Each row is a point on a landscape with many peaks, with its height.
From any point a climber steps to the highest of the 2 points nearest to it. It stops when none of these is higher. Distance is the straight distance between rows; heights are no part of it.
z218 height 60.9: [ 11 -33  20  23   1 -15   2  -2  24   6 -14   0   0  -3  -5   5 -27  35
 -28  26   9]
z783 height 55.9: [-33  51  32 -19   4  33  22  -2  -7  15  -3  30 -49   7  14  22 -22  -6
  28 -29  54]
z564 height 24.6: [  9 -19  -9  24 -20 -10   2  16   0 -33  16  12  -1  11  17  21 -32   4
  -3   2  15]
z805 height 51.0: [  0  -5 -12 -17   3 -17 -35  26 -24   4   1  27   2   1  35 -19 -24   9
  21 -19  17]
z635 height 6.9: [ 29 -32  -3 -13   7 -13  -2 -44  21 -19 -25 -23 -18   2  26 -25  -9  -5
   6 -23 -12]
z565 height 66.5: [ 13 -26 -14  22 -17  27  -5  27   4  39  42  -5  21  18 -11 -14  23 -17
 -13  13  -8]
z474 height 62.2: [  4   1  -6  45  34  21 -33 -12  22   0 -56   5   2   3 -25  14  46  26
 -21  47 -13]
z222 height 68.1: [-12  21  51  -9  16  -5  13   0 -19  42  32   6 -24  -8  -6  -1 -10  13
  27 -14  48]
z917 height 64.3: [  9 -13 -33  18  -4  15   0 -11   6  -4 -17 -34  10   1   9 -15  35 -26
 -21 -13 -32]
z646 height 8.8: [ 25 -15 -15  -5   7 -11  14 -24  28  -1  -4  -8 -23  10  17 -21 -19 -35
  -9  -3 -28]
z213 height 26.2: [  6 -43  -8  19 -11  13 -23  11   3 -47 -18  -3  14  -1  23  14 -16   7
   2   7   9]
z296 height 42.6: [ -2  11  27 -22  36  26 -15  16 -25 -26  20 -12 -21 -32  33  24 -12  21
  17   2  16]
z359 height 69.2: [ 17 -29   1  -6 -11 -16  11 -18  16   7 -29  25  11 -33  -7 -10  10 -19
 -51  41  -4]
z516 height 58.3: [ -3 -23  13  39  19 -11 -20 -34  15  18  -7 -30  20  -8  -8  -9   0  25
 -15 -13 -20]
z393 height 58.9: [-26  41  40 -44 -23   1  12   3  -3 -17  -8  21  -4 -14  14  23 -24  26
  13  -2  24]
z450 height 5.3: [ 12 -25 -26   6 -14 -21 -19 -41  25 -11 -42 -38  -3   5  26  14  -1  -7
 -13  -8  -9]
z263 height 48.6: [-12  10  17 -17 -18  -8 -29  14   8 -23  -2 -25  -6 -32   5 -23 -16  25
  50 -19  20]
z108 height 48.3: [-10   1   6 -24 -40  13  26  32  10   9  45  -4  33  34 -34  11  -2 -25
   5  25 -22]
z77 height 61.8: [ 12 -11   7 -18  -7   7   5  -6  18 -15 -11  15  33 -32   3 -27   0 -24
   4  11 -18]
z551 height 50.2: [-12   0   8 -19 -48  13  26  47  -5  -2  45  32  13  40 -28   9  -4   1
  26  13   4]
z445 height 61.4: [ 30  12   0 -11 -14  11  25 -21   2  -2  38  -5  -3 -15 -15   0  37 -12
  -6  -8 -14]
z556 height 69.1: [ 20 -20  -4   1  -6  29  11  30  13  22  45  29  24  13 -26 -22   7  -7
  15  -8 -16]
z208 height 62.7: [ 15  14   7  14  31 -18 -19   5   1  17   9 -40   3 -31  19  14 -20  17
  13  -3   8]
z512 height 43.3: [-31  59  11  12 -10 -30  15  21 -17   7  -2  12 -23  24 -15 -13 -34  28
  44 -26  23]
z73 height 67.6: [  2 -13 -16  14 -13  14   4   7  37  -4 -24 -28   4   2  -9 -31   0   1
  -4  -5 -46]
z582 height 18.3: [ 11   3   0  -7   0 -55  18 -15   1  13  25  25  11  20 -26   7 -22 -10
 -29  13   2]
z140 height 69.3: [-36  63  25 -14  -4   5  14 -13 -20 -31  12  20  -2  13   1  17 -25  17
  22 -10   0]
z507 height 72.5: [ -6 -41 -11   0  14  12  29  24   2  11  36  29  30  22 -47 -33   7 -31
 -23  -9 -39]
z597 height 1.0: [ -1  10   6 -36  -4 -18  25   2  -3 -13 -23 -47 -19  19  14   0 -25  41
  -3 -13  -8]
z657 height 65.4: [ 15 -26 -19  28  15  20   1  -1 -18   1 -23  13  32  10 -10  -2  42   8
 -45  19 -24]
z363 height 56.5: [  0 -27 -32  20  33  -1  -1 -17 -34  22 -54  -6  27 -30   0 -15  66 -49
 -24 -14 -29]
z200 height 64.7: [  9 -36 -10  43   6  25 -18   7   7  56   1  -5  16  22 -11 -23  31   4
 -15  25 -10]
z327 height 49.1: [  1  40 -22 -17 -10 -27  25 -24 -11 -33  -3  34  11 -15   4 -24  10 -50
  20 -36 -21]
z703 height 60.4: [-17  51  35   0  23   9  37  -8 -17  30   9  11 -57  15 -26  21 -17  15
  44  -6  50]
z297 height 16.9: [ 11   5 -14 -21  10 -59  40 -24   1  -2  28  31  -6  27 -56   4 -11 -48
   1  -7 -13]
z405 height 22.1: [ -6  18  16   1 -30  -8   6  11   1 -23  24  38 -14  15  14  22 -27 -12
  15  17  37]
z846 height 56.1: [  0   0  11 -21 -17   2 -25  -9  18 -35 -17 -20  23 -33   9 -28  -5   0
  32  -4 -19]
z333 height 51.7: [  1  18  10   6 -35 -11  35  17   7   5  17 -14  -7  37 -11  27  -7  32
  15  -9  31]
z170 height 62.3: [ -2 -29 -15  49  35  19 -16 -20   5  32   9 -24   2  14 -12  -6  24  -2
 -29   2 -30]
z914 height 40.0: [-24  38  21   0 -10 -25 -14  21   2  -8  -6  14 -21 -28 -11 -16 -36  33
  37 -28  24]
z460 height 54.1: [-12  26  -8 -18   1   0  13  59 -32   6  30   4  29  18 -12   4   1  26
 -12   7  -8]
z341 height 28.1: [-28 -50 -27  22   8  18 -56   3   3 -36 -42 -25  38 -15  11  20  -4   0
  11  -1   5]
z331 height 54.0: [  5  10  13   2 -18 -15  29   2 -19 -14  32   5  29  21 -24  13   5  47
  -8 -13  12]
z17 height 62.6: [ 18 -30 -25 -13 -15  15  -8 -20 -25 -16   1 -13  -2   2  25  -5  36 -26
 -15 -32 -10]
z517 height 55.8: [  2 -11  11  -8 -31  -2 -10  21 -25  22   9  15 -13  21  30 -15 -14   2
  23  -4  30]
z771 height 52.4: [-13  -6   8   0 -16  21  13  63 -21   3  45  15  21  24   7  16  -3   4
  -4  16   6]
z680 height 31.3: [ -6 -33 -23  25  20  20 -38 -34  22 -21 -43 -16  11 -42   4  17  28 -47
  -9   7  -7]
z648 height 58.5: [  7  28  -7   7 -22 -13  16 -18  -3 -18  45 -18  -7   9  -8  -9  18 -38
  19 -11  -8]
z812 height 71.9: [-22  42   2 -10   0  28  24  21  22  36  34  31 -17  54 -15  19 -41  -8
  50  -5   3]
z911 height 66.9: [-13  10  19 -12 -10  -4  16  12  24  12  45   1 -37  11 -19  -3 -21  13
  -8 -13   5]
z351 height 58.4: [  9 -32 -34  29   5  16  11   5   6  -8 -65   8 -11 -10 -12 -10  58 -42
 -27  25 -25]
z504 height 67.0: [  7 -19  -5  16   7 -13  -9 -41  -5  14 -34  -6  15  -4  -4   0  25  -1
 -45  29 -11]
z68 height 36.7: [ -8 -16   3 -25  -8  18 -41  -8   1 -22  -1 -24  13 -37  29  24  17  -3
  -1   4   9]
z906 height 64.2: [ 32 -17 -10   4  19  -2  32  -8  -5 -20  -8  18  33  -6 -27  -3  17  17
 -51  21 -28]
z626 height 76.8: [-16  22  26   2  27   3 -11   3 -25  28   8  -2 -17   3  27   5 -24  19
  31 -40  50]
z289 height 59.4: [ -2 -13 -46  49  24  -1  -7   9  -5 -20 -73  -6  11  14 -15 -19  37 -33
 -12  23 -32]
z853 height 56.0: [ -7  37   5 -11   5 -18  22  26 -22 -10  42  26  32  24 -39  13 -11  38
   5   7  -8]
z461 height 66.1: [ 24 -19  -2 -26 -24 -15  -7  -3  12  11 -21  12   6 -30   8 -36  -2   3
 -13  25  -6]
z789 height 48.5: [ -2  23  19  16  -2 -25  30  15 -17  14  25  21  -1  41 -27   1 -20  18
  39  -4  34]
z725 height 11.6: [ 26   8  -4 -31  -4 -23  43 -31  19   5   7  25 -27  28   7 -16 -29 -38
  16  16 -17]
z585 height 61.1: [  5  28  16  -8  -2 -13   6  -2   2  19  45   7 -50   6  -9 -14 -12  25
  21 -29  34]
z897 height 57.5: [  7 -30 -32  24  41   9 -15 -20  -3   0 -80   7   0 -35 -11 -14  67 -44
 -11   5 -22]
z685 height 63.2: [ 52   2  -9 -21   8  22  34 -10   0 -24   3  21  16 -26 -12   0  30  10
 -26  -4 -23]
z423 height 32.6: [ 13 -32  -8   1  26  37 -21 -18   1  -2  -6 -14  12 -48  27  -1  37 -59
 -11   1 -19]
z937 height 68.9: [ -5   3  31  20  30 -15   1  16 -12  34  12 -40 -25  -1  23   4 -18  25
   4 -35  29]
z976 height 34.4: [ -1 -27  14   2   1  30 -37   1  -7  18  13 -17  13 -36  33  -7  21 -27
  -3  26  -2]
z229 height 29.9: [-20 -21 -17  34  -2  13 -54 -18  18 -25 -43 -22   3 -14  14  28  14 -14
 -24  12   4]
z494 height 53.9: [ -8  50 -16 -11 -30 -32   7 -19 -28 -23  11  14 -16   8   6 -10  -2 -33
  27 -12   2]
z851 height 43.6: [-18  -7  -6 -10  11  -4 -26  33 -12  40 -42 -44  -3  -5  29   4  -3  39
 -18  -5  12]
z856 height 39.3: [ 23   2   1 -31  18  30 -30 -12  -3 -33   9 -17 -10 -38  38  14  -7   0
  29  11   6]
z923 height 57.6: [ 11  -9  12  21  13 -17  -4 -20  19  24  18 -18  -7  -2   4  11 -19   3
 -21   2   0]
z667 height 46.5: [ -2 -23 -21  -6  -3 -21 -35  22  -8  17 -30 -12   9 -11  24 -17  -9  25
   0  -6   4]
z54 height 60.1: [  0 -35  -6   4 -31   3 -10   4 -18  10  16 -14 -17  23  22 -12   7 -19
 -14  -4   3]
z162 height 2.6: [-14   6  -6 -27  -1 -18 -15 -14   9 -11 -34 -47 -14 -21   5  -6  -5  33
 -23  -1 -15]
z795 height 60.8: [  5 -19 -25  47  46   0 -38  -7  11 -24 -75   7   6   7  -8  -1  26  -9
 -11  45 -13]
z688 height 60.7: [-28  43  20 -16   1   2  15 -10 -34  -3  38  37  16   9 -29  15 -19  12
  17  10  11]
z797 height 51.3: [-32  34  57 -29   7  18  19  17   6  -8  14  -1  -8 -22   6  28  -9  42
  -8 -18  26]
z587 height 64.4: [-11  52  20 -13  -8  31  21   8  -1  23  18  19 -21  35  21  35 -21   5
  37 -21  20]
z276 height 73.6: [-14  20  -2  -4 -13   4   8  21  19   4  19 -25 -10  -1   2 -27  -5   5
  -4  -8 -25]
z967 height 64.1: [ 21 -18 -12  20  14   7 -23  -5  27   9 -49  -1   2 -24  -3  16   6  42
 -29  40   4]
z604 height 19.6: [  1  10   2 -11 -29 -32   9   9   0   6  36  42   6  -3  -2   3 -15 -19
 -17  13   6]
z188 height 46.1: [-13  -4  33 -14  18  42 -17  15   2  -8  19  -6 -12 -22  19  21  -1  33
 -27  -4  25]
z944 height 14.8: [  3  26  -7 -19 -24 -23  42 -33   8   0  28  36 -13  39 -42   5 -20 -42
  35  16  -5]
z350 height 4.1: [ -8 -15 -45 -13  12 -20 -44 -24   7 -15 -39 -43 -21 -11  11  17 -12  11
 -18 -27 -14]

Call two points neighbours if one is among the 2 nearest of the other. Go from one point of each pair to the other, from neighbour to neighbour, staying as high as possible. Name the lowest point that can't be avoided.
z967, z853 -> z789
z276, z626 -> z585
z853, z359 -> z914
z626, z812 -> z783
z967, z276 -> z923

Where does a climber stop that starts at each point below?
z648 -> z359
z405 -> z140
z363 -> z967
z350 -> z140
z516 -> z507
z897 -> z967
z976 -> z140
z914 -> z359
z851 -> z276

Write out the way that a climber takes from each point below.
z162 -> z350 > z450 > z635 > z646 > z725 > z944 > z297 > z582 > z604 > z405 > z564 > z213 > z341 > z229 > z680 > z423 > z976 > z68 > z856 > z296 > z188 > z797 > z393 > z140
z494 -> z648 > z445 > z685 > z906 > z657 > z504 > z359
z327 -> z648 > z445 > z685 > z906 > z657 > z504 > z359
